Points on a hilly landscape, in no order, each with its height.
A ball rolls from a point to the lowest of its 2 nearest points, and stops where none of them is lower. Distance is the straight distance between rows; heights are no part of it.
fezez (h 280): 136 121 134 119 116  58 112 124 142 109 123  99  77  94  62 110  97 121 110 114  79 118  89 101  73  77  93 136  97  96 112  51  92  96 118  86 103 110 105 105  89 109  99 111  49  83  81 100  44  91 106  92 103 111  99 102 128 111  85
Kilop (h 174): 144 106 118  70 103 139  53 106  71 101 103 106  75  92 120 137  68 111 103  62  96  84  87 104 104  96  91 116 132  82  94  99 130 127  93  91  86 100  83 133  69 112  82  91 107 101  55  97  62 103 104 109  88 102  89 147  90  96  83
kido (h 543):  79  80  85 118  71 107 132  95 118  97 108  79 102 106  78  78 130 112  75 141  96 112 128 114  89  96 106 100 121 122 113 101  85 100  97  76 103  97 103 103  95  95 101 112  93 103 144 107 107  76 122 109 100  90 121  67  98 108 127
Kepin (h 544): 106  92  99  97 115  98 110 110 119  79 105  95 100  83  82 105 116 118  79 120 102 120 113  94  96 100  81 132 134 108  98  89  90 116  93  84 119 102  69 115 105  83 102  88  79 131 107 141  87  83  77 110  80  87 130  99 114 122  96
Favez (h 796): 116 120 106  85 131  63 100 122 115 110 129 120 112 104  60 103 109  75  95 115 104 103  58  83  73  93 101 142 125 102  74  74 119  96  85  78 108 102  80 117 134 108  88 121  82 103  88  96  98  92  84  71  60  91  95  88  97 115 109
lopop (h 626): 104  85  95  74  85  68  49 102  87 128  93 107  84 112 114 104  58  79 120  74  96  80  96 125 100  93  97  92 108 103  81  93 127  82  86  87  81  99 140 161  98 114  64 121 127 118 139  76 113 104 117  93  72  95 122 103  63 101  90
lef (h 545): 109  99 116 103 117 130 116  86  84 111  84 148 132 118  98 101 114  93  85  87 134 109 124  74 115 107  91  83 113  59  98 106 108 117  82  82 119  94  63  50 121  98 153 103 102 125  96 101 119 111  96  90  96 113  89  97 116  85 117
Fefad (h 682): 132 113 120 107  75 104 103 112 100  97  77 114 100 100  88  80  70 106 143 118 117 100 133 111  50  92  98  98  89 101 155  96 139  55  98  86  80 118 141  83 108 123 103 124 120  47 130  75  79 102 110  67 147  97  93  80 102  91 111
Kos (h 696): 115 111 123 110  88  85 118 109 134  92  76 101 105 112  79  68 102 111 138 120 107 107 115 110  79  77 113  88  51 101 151  97 120  60 121 119  98 113 135  63  98 116 126 113 103  46 117  75  81 103 104  67 149 106  93  89 109 107 106
ludos (h 476):  54  86  73 115 105  69 148  95 123 118 148  65 145 121  78  92 162  78  69 149 106 107  81  79 102 102 112 107  96 129  71  83  70 103 102  89 102  92  85 103 115  86 100 116  82 104 114  94 136  84 104  75  67  86 101  65 101 101 140
Nep (h 553): 106  89 113  97  75 112  98  84  81  69 102 110 115  92 105  74  92 115 107 102 115  85 128  96 102  98  73  69 117  62 126 105 101  84  78  84  92  95 121  99  97 105 124 110 123 109 125  91 115 100  83  90 126  80 118  91 100  96 119
bebi (h 771):  90 126  79  86 142  86 112 121 114  74  92 104 105  90  73  89 127 102 101 101  99 111  60  82  94  95 127 128  96 102  73  99 112  98 110 134 119 133  61  94 131 100  84  78  72  65  43 118  92 104  58 104  80 102  70  92  97 100  98
davun (h 362):  30  83  86  69  98 139 131 105 111  86  99  92 124 132 106  74 133 112 116 121 123 121 118  91  99  97 113  76  86  99 112 166  84  88  83 121 112 101  88  60  72  73 111 103 113  85 108 110 124 103 109 104 117  69 104  94  84 104 122
ruf (h 311):  99 109  92  84  71  94  40  80  63  92 113  76  78 105 149 112  65  72 119  87  86  57  73 116 120  89  89  98  86 101 103  95 102  88 112 102  74  90 143 139  57  97  65  96 131  90 118  78 100 119 112 112  83  90 100 129  78 102  56
Kav (h 629): 140  78  93 122  65 140 108  86  92 113  88  96  89  66 102  99  82 115  48 119  96  73 148 115  94 121  79  94 134 121 125  96  87 131 100  67 112  83  92 109 118  99  89  98  92 135 142 111  92 104 106 121 100 112 122  95 120  83 124
pir (h 447):  96 108  97 108 130  61  82 125 125 117  95 112  95  94 105 125  97  89 100  96  90 122  69  99 118 108 101 109  98 104  56  78 102 109 123 102 109 118  99 121 126  81  91  97  73 139  67  98  97  77  78 110  61 120  91  94 103 101  76
Zuro (h 296):  82 128 104  98 124  91  73 116 119 100  87 101  93 125 126 117  77  68 126  74 100 133  73 105  99 102 124  98  75  76  96 116 113 107 112 129  90 112 105  70  87  89 116  94  91  84  66  90 109 110 105 124 103 115  76 120  87 125  57
lurav (h 421):  77  92  65 109  90 114 136  81  85 111 109  99 125 110  70  84 150 106  75 135  98  86  86 109  84  99 108  84  90 120 113 118 100  90 100 103  98 109  90  95 104 111  83 107  96  61 108  76 119 101 107  81 108 105  73  62  94  68 158
selab (h 324): 121  87  99 120 111 102  81 110  98 129 140 104  89  84  95 135  97 106  88 108  95  72  91 108  76 113 116 133 131 110  87  87 107 131 117  72  85 103  36 124 101 110  87  92  61 109  73  94  75  94 109 121  76 127  83  94 116  91 105
noro (h 736): 107 113 113  99 124  75 121 113 121  88  79 109 114  95  78  87 125  99  94 109 101 132 106  95 101  89  85 103  86 101  99  90 100  91 106 109 126 112 102  73 133  93 126 109  89 101 116 116 108  96  71  87 102 100 111  92 112 116  98
tufuv (h 412): 114 101 101 114 125  88  99 117 108 125 107 114  98  85 107 126 109 103  74  99  81 105  79  93 119 117 113 110 105  91  55  74  88 130 119  98 114 109  64 114 128  84  98  92  68 133  52 123  95  85  83 129  68 133  75  95 122  95  90
Med (h 758): 131 113 105  98  65 112  80  78  61  44  96  71  78  75 134  86  68 125 104  78  87  80  84  94 136 102  72  97  76  88 133  90  77  83 116 118  91  94 135 109  98  87  85  59 125  74  97 109  76 112  79  92 140  77 105 140 118  82  62
zag (h 448):  80 118 114 100 116 135 105  73  80  82 111 126 111 137 112  97 120  65 119  82 120 112  77  79 113 104 115  86  84  44 103 130 119 104  87 111  90 104  73  45  64 105 137 117 100  73  51  84 111 116 110  97 123 106  67 115  91  92 100
Puge (h 522): 144 109 134  94 121  92  77  86  78 110  82 152  97 104 123 121  58  79 105  66 112 105 110  78 123 102  71  85 123  28  80  85 109 109  60  87 107  76 102  85  96 113 131 105 110 137  93  92 103  93 106  85 103 112 106 124 116  81  71
rupug (h 254): 135 103 118  63 114 118  55  96  75  78  97 111  88 105 124 110  65  94 124  48 111  97  77  88 106  87  94 115 117  48  86  91 128 114  78 103  82  99  88 106  58  98  98  91 111  93  56  94  89  90 106  97 102  89 102 147  95 108  70
dimuv (h 578): 145  74 114  95 100  90  87  81  81 101 117 124 119  76 105 102  93  92  55 103 105  78 107  91 116 101  66 110 125  77  97  69  93 117  79  64 113  77  89 117 107 100 111 103 101 153 119  99 103  97  92  87  90  93 127  98 122 101 113
tivib (h 606): 129 111 113 109  97  67  76  97 101 110 110  90  74  91 121 112  78  86  93  79  73  96  64 109 130  94  83  95  67  73  87  58  97 103 117 107  96  95 133 128  77 102  94  84 104 123  67  90  63  93  99  97  83 123  98 131 111 103  63
tibep (h 521):  44  84  71 134  98  92 153  81 138 105 135  61 100  97  92  96 140 110  86 151  77 121 116 112  79  94 110  99 108 133  99 111  70 114 114 110  80  91  97 108  80  87  92  98  86  89 122 108 115  66 137 107 107  85 114  71 103 106 121
vimi (h 348): 101  95 100 103 108 134 114 126 127 121  76 100  80  94 116 111  82 118 100  99 102 109 148 111 101 116 111 101 117 129 104 125  80 118 120  87 112 102  83  79 113  91 101  86  88 127 118 120  88 104 100 148 106 109 103 104  92 110  95
mipas (h 539):  70  96  74 102  67  84 106  94  96  70  91  62  82  92 105  76  97 128  84 124  86 102 123 106 103  98  91  89  82 139 110 119  70  94 112 135  89  93 141 128 106  86  80  83 104 108 141 117 114  96  96 123 105  84 130  97 105  99  90
Pebe (h 527):  87  73  94  96  75 132 109  68  75  65 107  94 112  80  97  81 128 116  75  99  95  81 111  92 121 106  73  74 113  81 107 109  88  95  94 104  97  89 109 100  82 104 103  98 122  93 104 117 111 108  93 104 125  78 111 102 109  90 117
nedo (h 307):  98 101 114 107 103  85  78 107 115 124 111 103  81 120  95 115  70  92 123  95  97 105  98 118  82 102 108  99  96  91 102  97 116  97  96  95  72 107 109  98  67 117 110 103  95  92  92  77  93  96 125  99 100 110  95 106  90 125  83
Ziman (h 563):  69  94  95 121  90  78 112  75 137  62 139  56  81  91  82  96 113 117 100 135  71 113 106 103  98  88  94 113  87 102 111 113  74 115 110 121  73 102 110 107  50  99 117  83  85  83 106 115  95  89 109 100 116  75 126 103 109 127  86
puf (h 252): 119  92 105  85 112 127  67 108  87 101 113  92  79  88 102 131  79 113  96  79  95  76  90 110  87  99 106 124 129 111  81 107 122 131  98  89  85 100  65 128  78 115  84  87  87 104  69  95  71 100 103 121  79 117  90 114  94 102  95
Mamu (h 354): 116 122  90  76 125  59 107 129 106  77  70 107 100  92  71  86 103 100 106  87  99 116  80  95  93  86  98 131 103 117  85  92 114  78 105 122 115 125 105 117 144  90  69  91  99  88 105 103  88  88  52  79  86  71 111  90  96 100  97
nonok (h 515):  73 103  88 124  93  69 110  97 104  66  92  55  55  83 120  93 103 128  90 104  71 110 116  98 125 100  92  88  73 125  99  95  50 116 129 144  97  94 128 110 114  83  87  66  95 115 116 129  99  95  82 125 110 102 132 127 122 102  83
kuvif (h 523): 124 103 122  90 116 133 104  95  91 115  57 152 106 103 119 113  78  88 102  76 129 116 127  80 106 121 104  86 112  63 110 120 113 109  85  90 112  90  77  57 118 112 136 103 108 115  96  96 108 114 102 107 119 129  91 110  99  82 101
fon (h 325):  46  79  88  88  88 122 120  93  94 118 100  96 139 135 100  77 129  93 103 121 131 120 126  90 102 100 102  62  93 102 101 131  85  88  69  96 117  88  96  70  98  79 127 128 115 118 128 112 139 101 114  92  82  81 102  75  86 100 148
kas (h 453):  56  72  72 111  85  82 145  70 102 130 136  89 137 130  83  84 154  76  75 153 100  94  83  83  91  91 104  94  91 126  95  98  73  94  83  94  91  85  92 106  95 100 108 133 102 101 123  82 143  86 118  65  84  94  88  52  92  94 151
tana (h 390): 138 104 110 130  50 108  95 116 118 112  86  88  60  83  87 119  71 121 112 107  80  65 121 131  66  96 101 107 101 122 133  83 107  94 113  85  76 103 123 122  80 128  83  95 101  88 113  86  41 107 123 107 116 112 105 113  98  99  87
balag (h 446): 110  87  89 141  75 107  98  59  91 128 135  76  86  60 102 120 116 108  55 118  65  60  92 124 129 102  87  80  99 117 103  82  57 113 130  96  84  72 115 116  93 126  89  81  92 102  84  98  96 115 116 100 114 121  89 106 109  73 104
Zovi (h 242): 109  99 101  80 110 113  69 129 105 123  68 110  85 109 109 122  69  97 123  68 103 101 105 120  88 103 110 109 110 125  87 118 126 100 108  96 107 107  91 108 113 104  76  97 113 108 105 107  99  99  95 126  80 107  99 111  75 124  77
baza (h 648): 153 127  98  86  85  99  75  95  55  99  93  97  92  70 102  98  59 111 132  70  97  62  69  96  84  95  97 117 101  87 141  88 144  54  89  85  95  96 141 129 110 106  73  91 138  48  98  64  81 110  94  59 120  84 103 111  95  81 104
zuk (h 392):  49  89  92  67  97 150 109  91  99  87 104 121 152 155 107  76 134 101 122  99 136 110 121  90  89 102 117  72  97  73 129 149 106  89  65 101 102 107  84  48  68 103 138 118 115  69 101  99 126 103 108  94 120  84  88  90  83  92 133
Bugo (h 604):  66  98  93 119 117 135 125  89 117  94 129 101  90 110 106 115 126 103  95  94 100 104  98  84 122 112 126  99  98  73  88 120  82 127 104 106  91 105  26  60  65  94 141  76  72  92  49 114  99 122 122 130 110 117  81 114 111 105  95
dis (h 340):  93 140 119  87 111  89  68 102  89 106  84 104  89 141 131 105  69  49 156  55 113 122  51  91 101 101 119 105  79  70  92 105 130  88  81 124  93 108 124  86  91 104  91 104 103  63  70  81 124 110 117 107  99 109  74 123  73 114  68
Furom (h 628): 146 116 108  70 114  85  70 112  69  93  88  99  92  71  93 100  57 110 131  70  92  90  69  84  83  73  92 146 105  77 128  74 135  72  83  92 105 107 114 126  95  98  71  84 124  66  73  87  69  90  93  68  96  74 110 128 112  93  93
rek (h 712):  83 109 104  86 100 110 112 110 101 109  45 117 128 120 110  65 109  99 117 109 114 106 115 111  96  93 125  58  69 127 119 126  96  76 127 116 119 106 122  66 159  96 120 117 122  89 115  92 128 110  83  94 124 108  86  78  85  87 118
mogo (h 567):  90  98 106 101 111 135 142  94  99  81 110 125 132 112  88  88 150 103  73  99 131 122 125  82 121 117  89  88 106  62 107  97  79 120  77  81 127  96  52  43  94  91 153 110  91 107  83 124 105 103  89  92 105 107  97 108 127  89 128
git (h 667): 137 115 108 101  95  81 100  98  79 114  84 115 101  93  75  84  79 101 131  93 101  85  91  97  75  93 102  93  92  88 132  87 145  51  89  87  88 111 136 111 123 117  84 118 126  51 111  66  91 111 111  55 126  96  94  82  86  85 121
subi (h 709): 108 114 104 116  73  75 120  98 106  75  80  83 100  91  75  71 110 120 102 121  87 102  88 105  81  84 105  90  49 122 142  88 105  73 121 130  94 118 137  98 111 101  85  97  92  32 112  90  83 108  90  66 139  87  90  83 114  92 103
Bapi (h 373): 123 100 108 125 119  98 111 116 111 120 121 111 105  79  89 119 113 114  80 106  96  95  99 103  91 107 111 124 129 108  84  71  98 129 109  84 109  99  44 104 129  98 102  90  63 121  64 114  84 104  95 122  79 127  82  96 126  81  98
kasa (h 772): 124  96  96  90  50 123  68  85  56  46  92  79  82  87 138  86  74 115 106  91  92  68 109 118 122 103  80  83  93 102 127 110  99  79 113 117  82  93 139 118  79  92  71  72 141  89 129 106  90 110  87 117 131  82 105 127  98  88  69
gefo (h 334): 138 104 117 123  87  66  96 110 129 107 103  88  76  87  73 123  66 119 116 105  77 106 106 114  72  85  89 129  84  99 127  61 107  89 120  84  81 104 122 117  68 117  92 105  87  74  95  88  36  92 111  82 109 109 111 114 123 110  80
Moku (h 744): 106 111  93 109  72 103 101 100  88  44  87  75  81  78 133  77  98 110 106  92  90  92  75 100 122 107  98  92  57 121 122 110  79  99 121 143 101 103 126  94  99  97  64  56 109  58  98 112  92 112  76  98 137  88  93 128 113  73  76
Fam (h 497): 134 120 131 104 118 115  84  83  86  96  66 144 100 105 127 108  75  92 128  69 123 118 111  73 118 106  84  77 106  25  95 100 120  93  72  98 101  84 105  57 104 121 153 105 111 104  70  87 108 102 105  89 128 122  90 128 107  87  73
Bamad (h 560):  77  91  82  95  80  77 103 126 111 103  87  80  81  97 104  84  81 116  91 114  90 116 132 130  94  99 107  91  89 145 101 110  85  95 109 112 102 104 136 126 118  82  82  98 110 124 154 119 113  88  99 124  91  87 139  85  81 117  93
kizen (h 420):  62  90  99  90  96 128 105  80  97  93 116 111 118 143 105  92 120  81 122  92 129 106  86  91  95  97 119  97 103  74 106 145 109  95  80 101  87  98  78  60  64 119 132 122 108  82  77  88 123 110 121  97 106  97  82  91  83 106 120
guk (h 238):  98 120 103 111 101 117  73 127 116 105  83 101  69 109 143 124  85  77 135  68  96  90  85 114 102 109 128  94  77 111 104 111 102 107 129 114  90 113  97  74  90  99  91  69  99  90  64 106  79 108  99 136 103 129  76 135  85 107  53
sefom (h 816):  79 110  98  72 125  52  97 117 141 106 130  97 131 135  83 105  97  61 109 120 111 131  95  94  73  94 100 119 135  88  84  90 116 102  65  75 111 100  91 105  95 104 122 135  97 122 128  98 126  82  91  64  72  72 119  90  94 150  97
nisig (h 321):  80  87 109  81 108 111  90  87  76 126  78 118 114 129 132 106  78  81 111  74 130  97 114  91 106 113 104  63 109  83  77 116 107  94  91  94 104  97 110  75 115  99 125 114 125 128 112  90 145 116 118 114  95 101  93  89  79 112 108
ruki (h 585):  65  83  93  80  81  70  73 113 101 129 103  78  91 117 109  99  75  98  98 113  96 115 128 122  85  96 110  86  81 129  73 105  96  73 100 107  87  98 142 133  91  81  89 122 116 155 148  95 131  95 118 114  68  82 124  88  63 129  85
sim (h 651): 149  89 120 116  85 142 125  97  87 108  70 131  94  74  92 100  98 118  61 110 107  76 157 110  92 110  71  94 123 104 126  88  97 118 105  70 124  93  84  81 140 112 101  93  98 124 135 106  79 119  90 103 123 115 100  87 139  69 132
Godub (h 394):  58  99  79  89 109 123 142  96  93 109 115 115 147 128  83  84 158 105  92 112 120  98  98  93  91 105 112  87  91 115 107 117 100  99  83 100 127 107  65  66 103 103 101 116 104  77  95  92 124 104  96  82 105  94  84  67  97  69 161
borop (h 546): 140  91 124  84 114  72  72  80  82 109 114 131 106  93 116  98  74  71 102  74 110  85  99  83 116  99  71  93 121  42  79  74 105 107  62  77 111  70 112 117  99 115 119 115 108 143 113  82 110  85 107  72  90  97 123 113 110 101  92
mil (h 305): 120 122 113  74 115 124  56  98  76 102  88 106  81 116 119 115  61  78 152  44 112 101  67  96  94 109 108 122  99  58  94 104 138  99  75 102  80  94 104  99  78 118  88 103 109  72  64  89  93 105 123 110  96 103  87 140  84 109  73
ras (h 700):  99  98 102  89  84 126 116 119  93 123  54 127 119 103 108  80  95 102  95 103 124 102 134 110  90 111 114  75 101 143 107 121  92  78 109 103 115  97 119  87 148  98 100 109 126 115 136 106 121 106  89 110 105 103  91  75  84  94 123
Busuz (h 395): 112  95 107 118  93 127 108 100 126 105 102  93  69  90 100 104  82 128  87 109  91  91 132 120  84 102 106 117 127 111 109 114  91 126 101  76  98 101  70  95  87 118 103  98  82 110 117 110  73  90 123 130 120 116 116  93 105 112 106
sinez (h 268):  62  87 110  80  81 102  79  79  79 120 104 100 123 143 120  77  91  86 116 106 122 107 123  96 105  92  98  64  90  73  89 115  98  73  79 106  89  83 134  87 103  89 139 137 130 137 125  81 159 118 112  98 103  84 103  80  78 104 105
num (h 669): 126  99 114  97 110 146 134 104  86 106  65 139 115  72  98  97 115 122  74  87 121  92 142  98 109 116  95  89 122 104 114 109 105 126 100  86 137 102  49  72 147  98 105  91 103 117 111 113  95 116  81 104 124 118  99  91 125  78 127
sipe (h 725): 101 115 105  93 116  80 117 122 114 103  43 114 123 106  86  72 115  96 100 116 106 143 111  97 110  80  97  88  66 126  99  95  88  75 126 132 138 115 119  73 157  82 114 109 109 113 122 108 119  99  59  89 115 106 105  75 102 100 108
Rak (h 684): 123  92  97  97 108 135 132 115  93 126  63 128 122  97  92  85 119 102  80 106 135  98 133 107  95 114 109  91 114 130 108 113 102 105  96  79 132 107  72  64 163  96 103 114 105 114 127 102 113 116  86 106 107 116  86  77 112  76 141
vabil (h 783):  79  99  89  91 124  82 103 112 103 100 125  93 114  89  76  95 126  95  91 106 102  89  58  89  95  98 125 123 110 116  69  97 111 104 103 107 108 114  74 122 126 106  84  96  79  93  71 104 110 100  77  97  68 101  85  83  93 100 114
raka (h 454): 102  89 107 117 102  96  92 108 111 107 104 107  85  80 119 119  97 107  77  80  80 116 113  96 135 119  91  98 101 100  64  81  68 129 116  97 106  92  76 114 109  73 112  87  89 161  84 128  97  91  91 131  76 123 114 117 115 106  80
Luru (h 513): 118 105 107 100 119  62 101 110 121  83 102  93 102  68  94  96  94 121  69 113  73 130 106  85 118 103  62 133 106 112  75  63  66 110 107 100 121  97 103 137 112  77 100  87  82 152 110 130  83  76  72 106  69 101 141 116 130 109  83
kefe (h 482): 123 103 102  98 121  46  86 112 113 103 109 103  92  80  86 104 100  95  81 121  80 101  77  92 113  96  75 121  96 109  64  55  90 103 112 100 108 104 105 146 119  89  80 101  82 135  92 103  81  78  77  92  64 103 113  93 117 104  83
radit (h 748): 115 141 100  82 144  79 130 128 133  91  79 123 128 116  75  88 124  84 106 114 111 150  96  72  94  83 102 111  95  96  92 105 106  94 106 113 152 128  79  59 132  86 131 106  85  97  84 126  91  93  51  78  95 101  93 100 107 114  84
fum (h 580): 149 110 119  93 111  60  85 101  87 125 100 111  92  77  97 109  65  92 101  84  85  93  73  90 118  92  78 112  90  74 100  52 112  91  88  80 102  91 124 134  86 107  92  98 104 108  83  82  69  97 100  67 102 111 104 111 115 101  83
veg (h 605): 144 104 109  65 109  46  73  97  81  95 130  96  97  72  95  89  73  99 118  83  82  88  60  79 100  72  81 123  91  60 109  61 115  81  80  83  95  89 132 149  74 110  89  94 115  86  88  78  62  82  99  52  90  69 124 125  93 110  83
voba (h 435): 133 105 116 127  75 127 103 107 123 109  90 100  48  80 110 132  68 130  92 102  86  68 145 130  78 102  98 105 121 122 138  98  99 123 108  75  90  97  92  92  86 127  99  95  84 110 114 104  45 109 121 124 118 125 115 116 109  91  90
sinif (h 449):  65  94  66 103 105 123 133  99  89  98 105  83 105  89  80  96 140 124  85 115  94  93  99 111  80 106 128  97 103 140  99 138 104 106  96 118 109 109  82 103 109 104  61  95  94  77 102  96 113 105 106 108 107 100  92  81  87  91 127
gub (h 249): 102 106 124 131 112  73  94 112 147 111 120 102  84 116  79 123  93  99 109 109  89 127 101 112  84  94  95 115  97  90 113  77  95 118 116  85  84 104  92  95  67 116 130 111  65 106  89  94  79  88 123 103 108 114 104  96 113 119  73
vutu (h 486):  93  91  93 116 110 104 110 102 128  84  89  84  75  65 119 107 103 126  84  91  84 120 122  98 134 116  97 101  91 114  85  93  60 125 124 119 113  94  98 111 112  73 105  72  94 134 105 149  97  91  83 145  89 103 126 115 118 108  94
Gokal (h 406): 113  73  97 127  87 102  96  71  92 127 126  96  93  74 115 126 100 101  59 105  77  60  95 106 127 112  89  71 111 111  90  90  77 111 121  84  83  81 111 114  95 117  98  98 100 128 110  94 110 106 120 108  96 110 100  91 101  96 111
bupi (h 474):  85  90  75  88 110 141 146  95  70  74 102  97 116  86  87  99 149 140  83  98 104  92 116  97  97 112 103 100 103 115 107 123 100 115  88 121 121  96  64  94 104 101  74  88 105  71  88 113  90 118  88 107 113  97  94 102 107  70 129
biru (h 519):  36  82  72 116 117 112 127 109 118 113 120  78 124 110 100 100 135  92  99 114 114 123  98  86 117 109 122  96 102 118  61 130  74 102 102 112 100  94  65  93  94  66  99  96  90 108  94 115 136  85 115 115  69  86  80  84  87 110 122
sarek (h 733): 110 100  79  94  67 107  98  80  71  49  92  78  96  81 113  86 106 118 117  99  88  82  71 100 106 110  95  97  75 120 132 118 106  81 110 134  91 106 133 105  93  93  54  70 116  37 103  96  97 121  89  84 147  71  88  99 112  77  89
bezi (h 759): 108 130 103  89 140  94 131 121 114  71  95 114 116  97  73  75 128  97 100  91 103 129  77  83 113  90 111 107  84  66  95  86 113 104 109 126 130 122  81  67 113  95 107  95  79  78  40 116  85  98  56  79  96 108  72 104 116  94 102
nira (h 584):  59 101  83 122 109  58 109 103 125  62 127  62 101  97  77  84 129 102 102 122  83 111  74  98  76  86 109 121  85 119  86 112  88  97 106 128  83 115 108 115  79  94  91  87  81  61  87 106 110  90  93  89 106  79 100  87 100 121  91
nuku (h 540):  58  89  85 141 100  86 130  88 134  99 138  53  75  92 100  98 119 121 100 139  66 115 121 111 105 102 103 112 103 120  91 101  62 119 122 120  81  89  96 119  83  81 105  91  73 110 115 133 107  76 132 132  98  96 132  92 119 113 105
Dese (h 720):  96 104  82 114  75  78 103  91  90  71  86  69  92  98  88  78 104 102 107 116  82  81  71 107  89  93 110  88  71 134 118 105 100  72 109 121  84 111 142 110 101  98  67  96 111  45 113  84 104 107 100  77 133  85 102  84  87  94 110
Lep (h 361):  68  85 106  97  99 102  68  77  95 115 128  83  84 129 111 131  75  64 124  99  88  77  75 103  93 105 112 107  95  91  81 118 112 101  97 108  62  99 110 107  52 103  92 111 102  92  88  82 126 106 133 122  81 101  86 105  66 116  79
vozom (h 360):  62  87  88 102  94 112 132 100  96 133  87 106 152 125  86  89 141  94  87 121 131 107 108 102 102 110 109  76  93 136 101 115  88  93  93  98 116  96  94  79 132  86 112 126 100 111 128  95 137  94 102  86  73  91  88  59 102  80 153
kor (h 302):  95 106 100  76 114  90  83 117  93 102  69 108  97 100  85  91  84  87 110  87 103 104  82 113  84 101 106 112 112 122  86 118 116  85  98 109 107 113 107 120 125  91  83 111 114 103 114 105 113  96  89 101  83  82 111  91  73 120 107
mepo (h 365):  76 103 107  94  79 102  48  68  66  89 123  83  80 133 145 133  60  52 129  75  92  69  82 109 114  96 104 103  93  86  88 111 117  94 105 114  66  93 124 118  37  95  83 107 119  84  91  78 109 121 140 128  88  95  76 131  75 109  58
buduf (h 499):  85  81  66  84  85 152 114  67  61  66 113  89 133  73  83  97 148 137  71 108  99  76  95 107  98 107  78  88 119  99 113 124  94 111  67 109 108  89  82 109  91 115  79  93 118  71  95 112 105 120  93  85 112  88  94  92 102  55 126
lan (h 587):  87 104  95 108 112 129 132  96 102 106 129 113 111 117  87 102 135 105  85  99 118 102 101  87 108 112 107  95 108  76 101 112  99 123  88  92 107 105  38  60  80 109 131  99  83  93  59 102 101 108 107 100 108 110  72  98 108  90 116
Numag (h 498):  46  87  66 134 119  80 141 104 138 112 140  76 118 105  83 100 152 100  96 134  95 130  90  89 106  95 121 111  92 133  61 101  69 110 115 118  90 101  82 102 107  84  95 100  74 101  97 111 130  76 109 107  81  93 103  64  99 109 122
meman (h 298):  97  83  96 105  94 118  78 120 112 128  79 106  91 108 111 122  73  91 103  89 105 109 122 114 108 115 113  96 114 121  91 112 103 112 107  84 102 100 105  98 104  93 104 101 103 135 112 110 101 102 107 129  85 113 107 110  90 122  85
Fovoz (h 607): 132  74  93 105  76 124 103  73  75  94 109 102 116  56  88  81 104 110  46 118  98  78 133  93 113 110  65  96 133  93 121  83  79 113  84  62 115  77 104 114 117 101 101 101  94 134 143 116  98 100  94  91 104  94 129  83 115  86 128
berun (h 806):  96 108  87  85 107  47 110 120 126 100 142  92 123 120  62  89 116  75  88 121 110 113  84  93  77  87 100 137 134 109  85  70 111  91  88  68 106 105  89 110 115 102 104 132  84  97 115  97 110  85  96  48  71  77 100  83  97 132 110
busi (h 154): 101 106  98  98  96 111  63 128  98 114  82  93  69  99 124 133  75  92 134  72  98  74  91 118  93  94 112 109  97 134  92 107 126 108 125 101  81 107 105 125  94 106  56  73 113 100  75  97  67  99  93 132  82 124  88 143  73 104  51
sareb (h 356): 101  80 111 114  93 116  91  86  88 117 103 106  93 102 115 113  90  88  85  88 106  79 104 106 112 114 100  85 111  90  93 101 102 108  94  81  90  89 113 101  89 114 118 112 108 129 118  92 121 115 116 115  96 112  90  96  92 104 111
zete (h 473): 109 123 124 115 113 119  97  79  86  89  85 133  96 114 102  95 109  84 118  68 111 113  87  83 123 110 104  77  87  41  98  95 116 106  91 103  98 102 101  46  87 117 149  99 100  86  52  78 100 116 109  91 134 126  67 113 107  98  91
lek (h 243): 102  94  95  97  68 100  49 109  87 110  85  80  71 100 123 131  68  85 115  83  91  68  95 118 100  90 102  95  92 135 103  92 113  83 117  95  72  97 138 148  73 109  61  85 130 101 113  88  72 105 110 119  87 112 100 125  70  98  60
sato (h 608):  75  97 103  67  97  62  50 106  99 123 104  91  98 137 105 103  64  82 116  92  96 110 103 113  87  86 106  96  99  96  83 106 113  80  84  99  84  96 133 139  92 105  92 131 114 123 136  79 128  98 114  97  73  81 133  98  70 123  83

For each start below, name the point where the ball stops.
sefom -> fon
Moku -> fum
tivib -> Kilop
kasa -> fum
mipas -> Kilop
mogo -> fon
Kepin -> Kilop
sipe -> fon
Luru -> Kilop

Call two points neighbours if one is among the 2 nearest of the other. Go from one point of each pair to the other, from neighbour to neighbour, staying as low as possible. Name the highest point that can't be avoided.
Zovi and fum -> tivib
busi and gub -> mepo
Kilop and busi -> dis
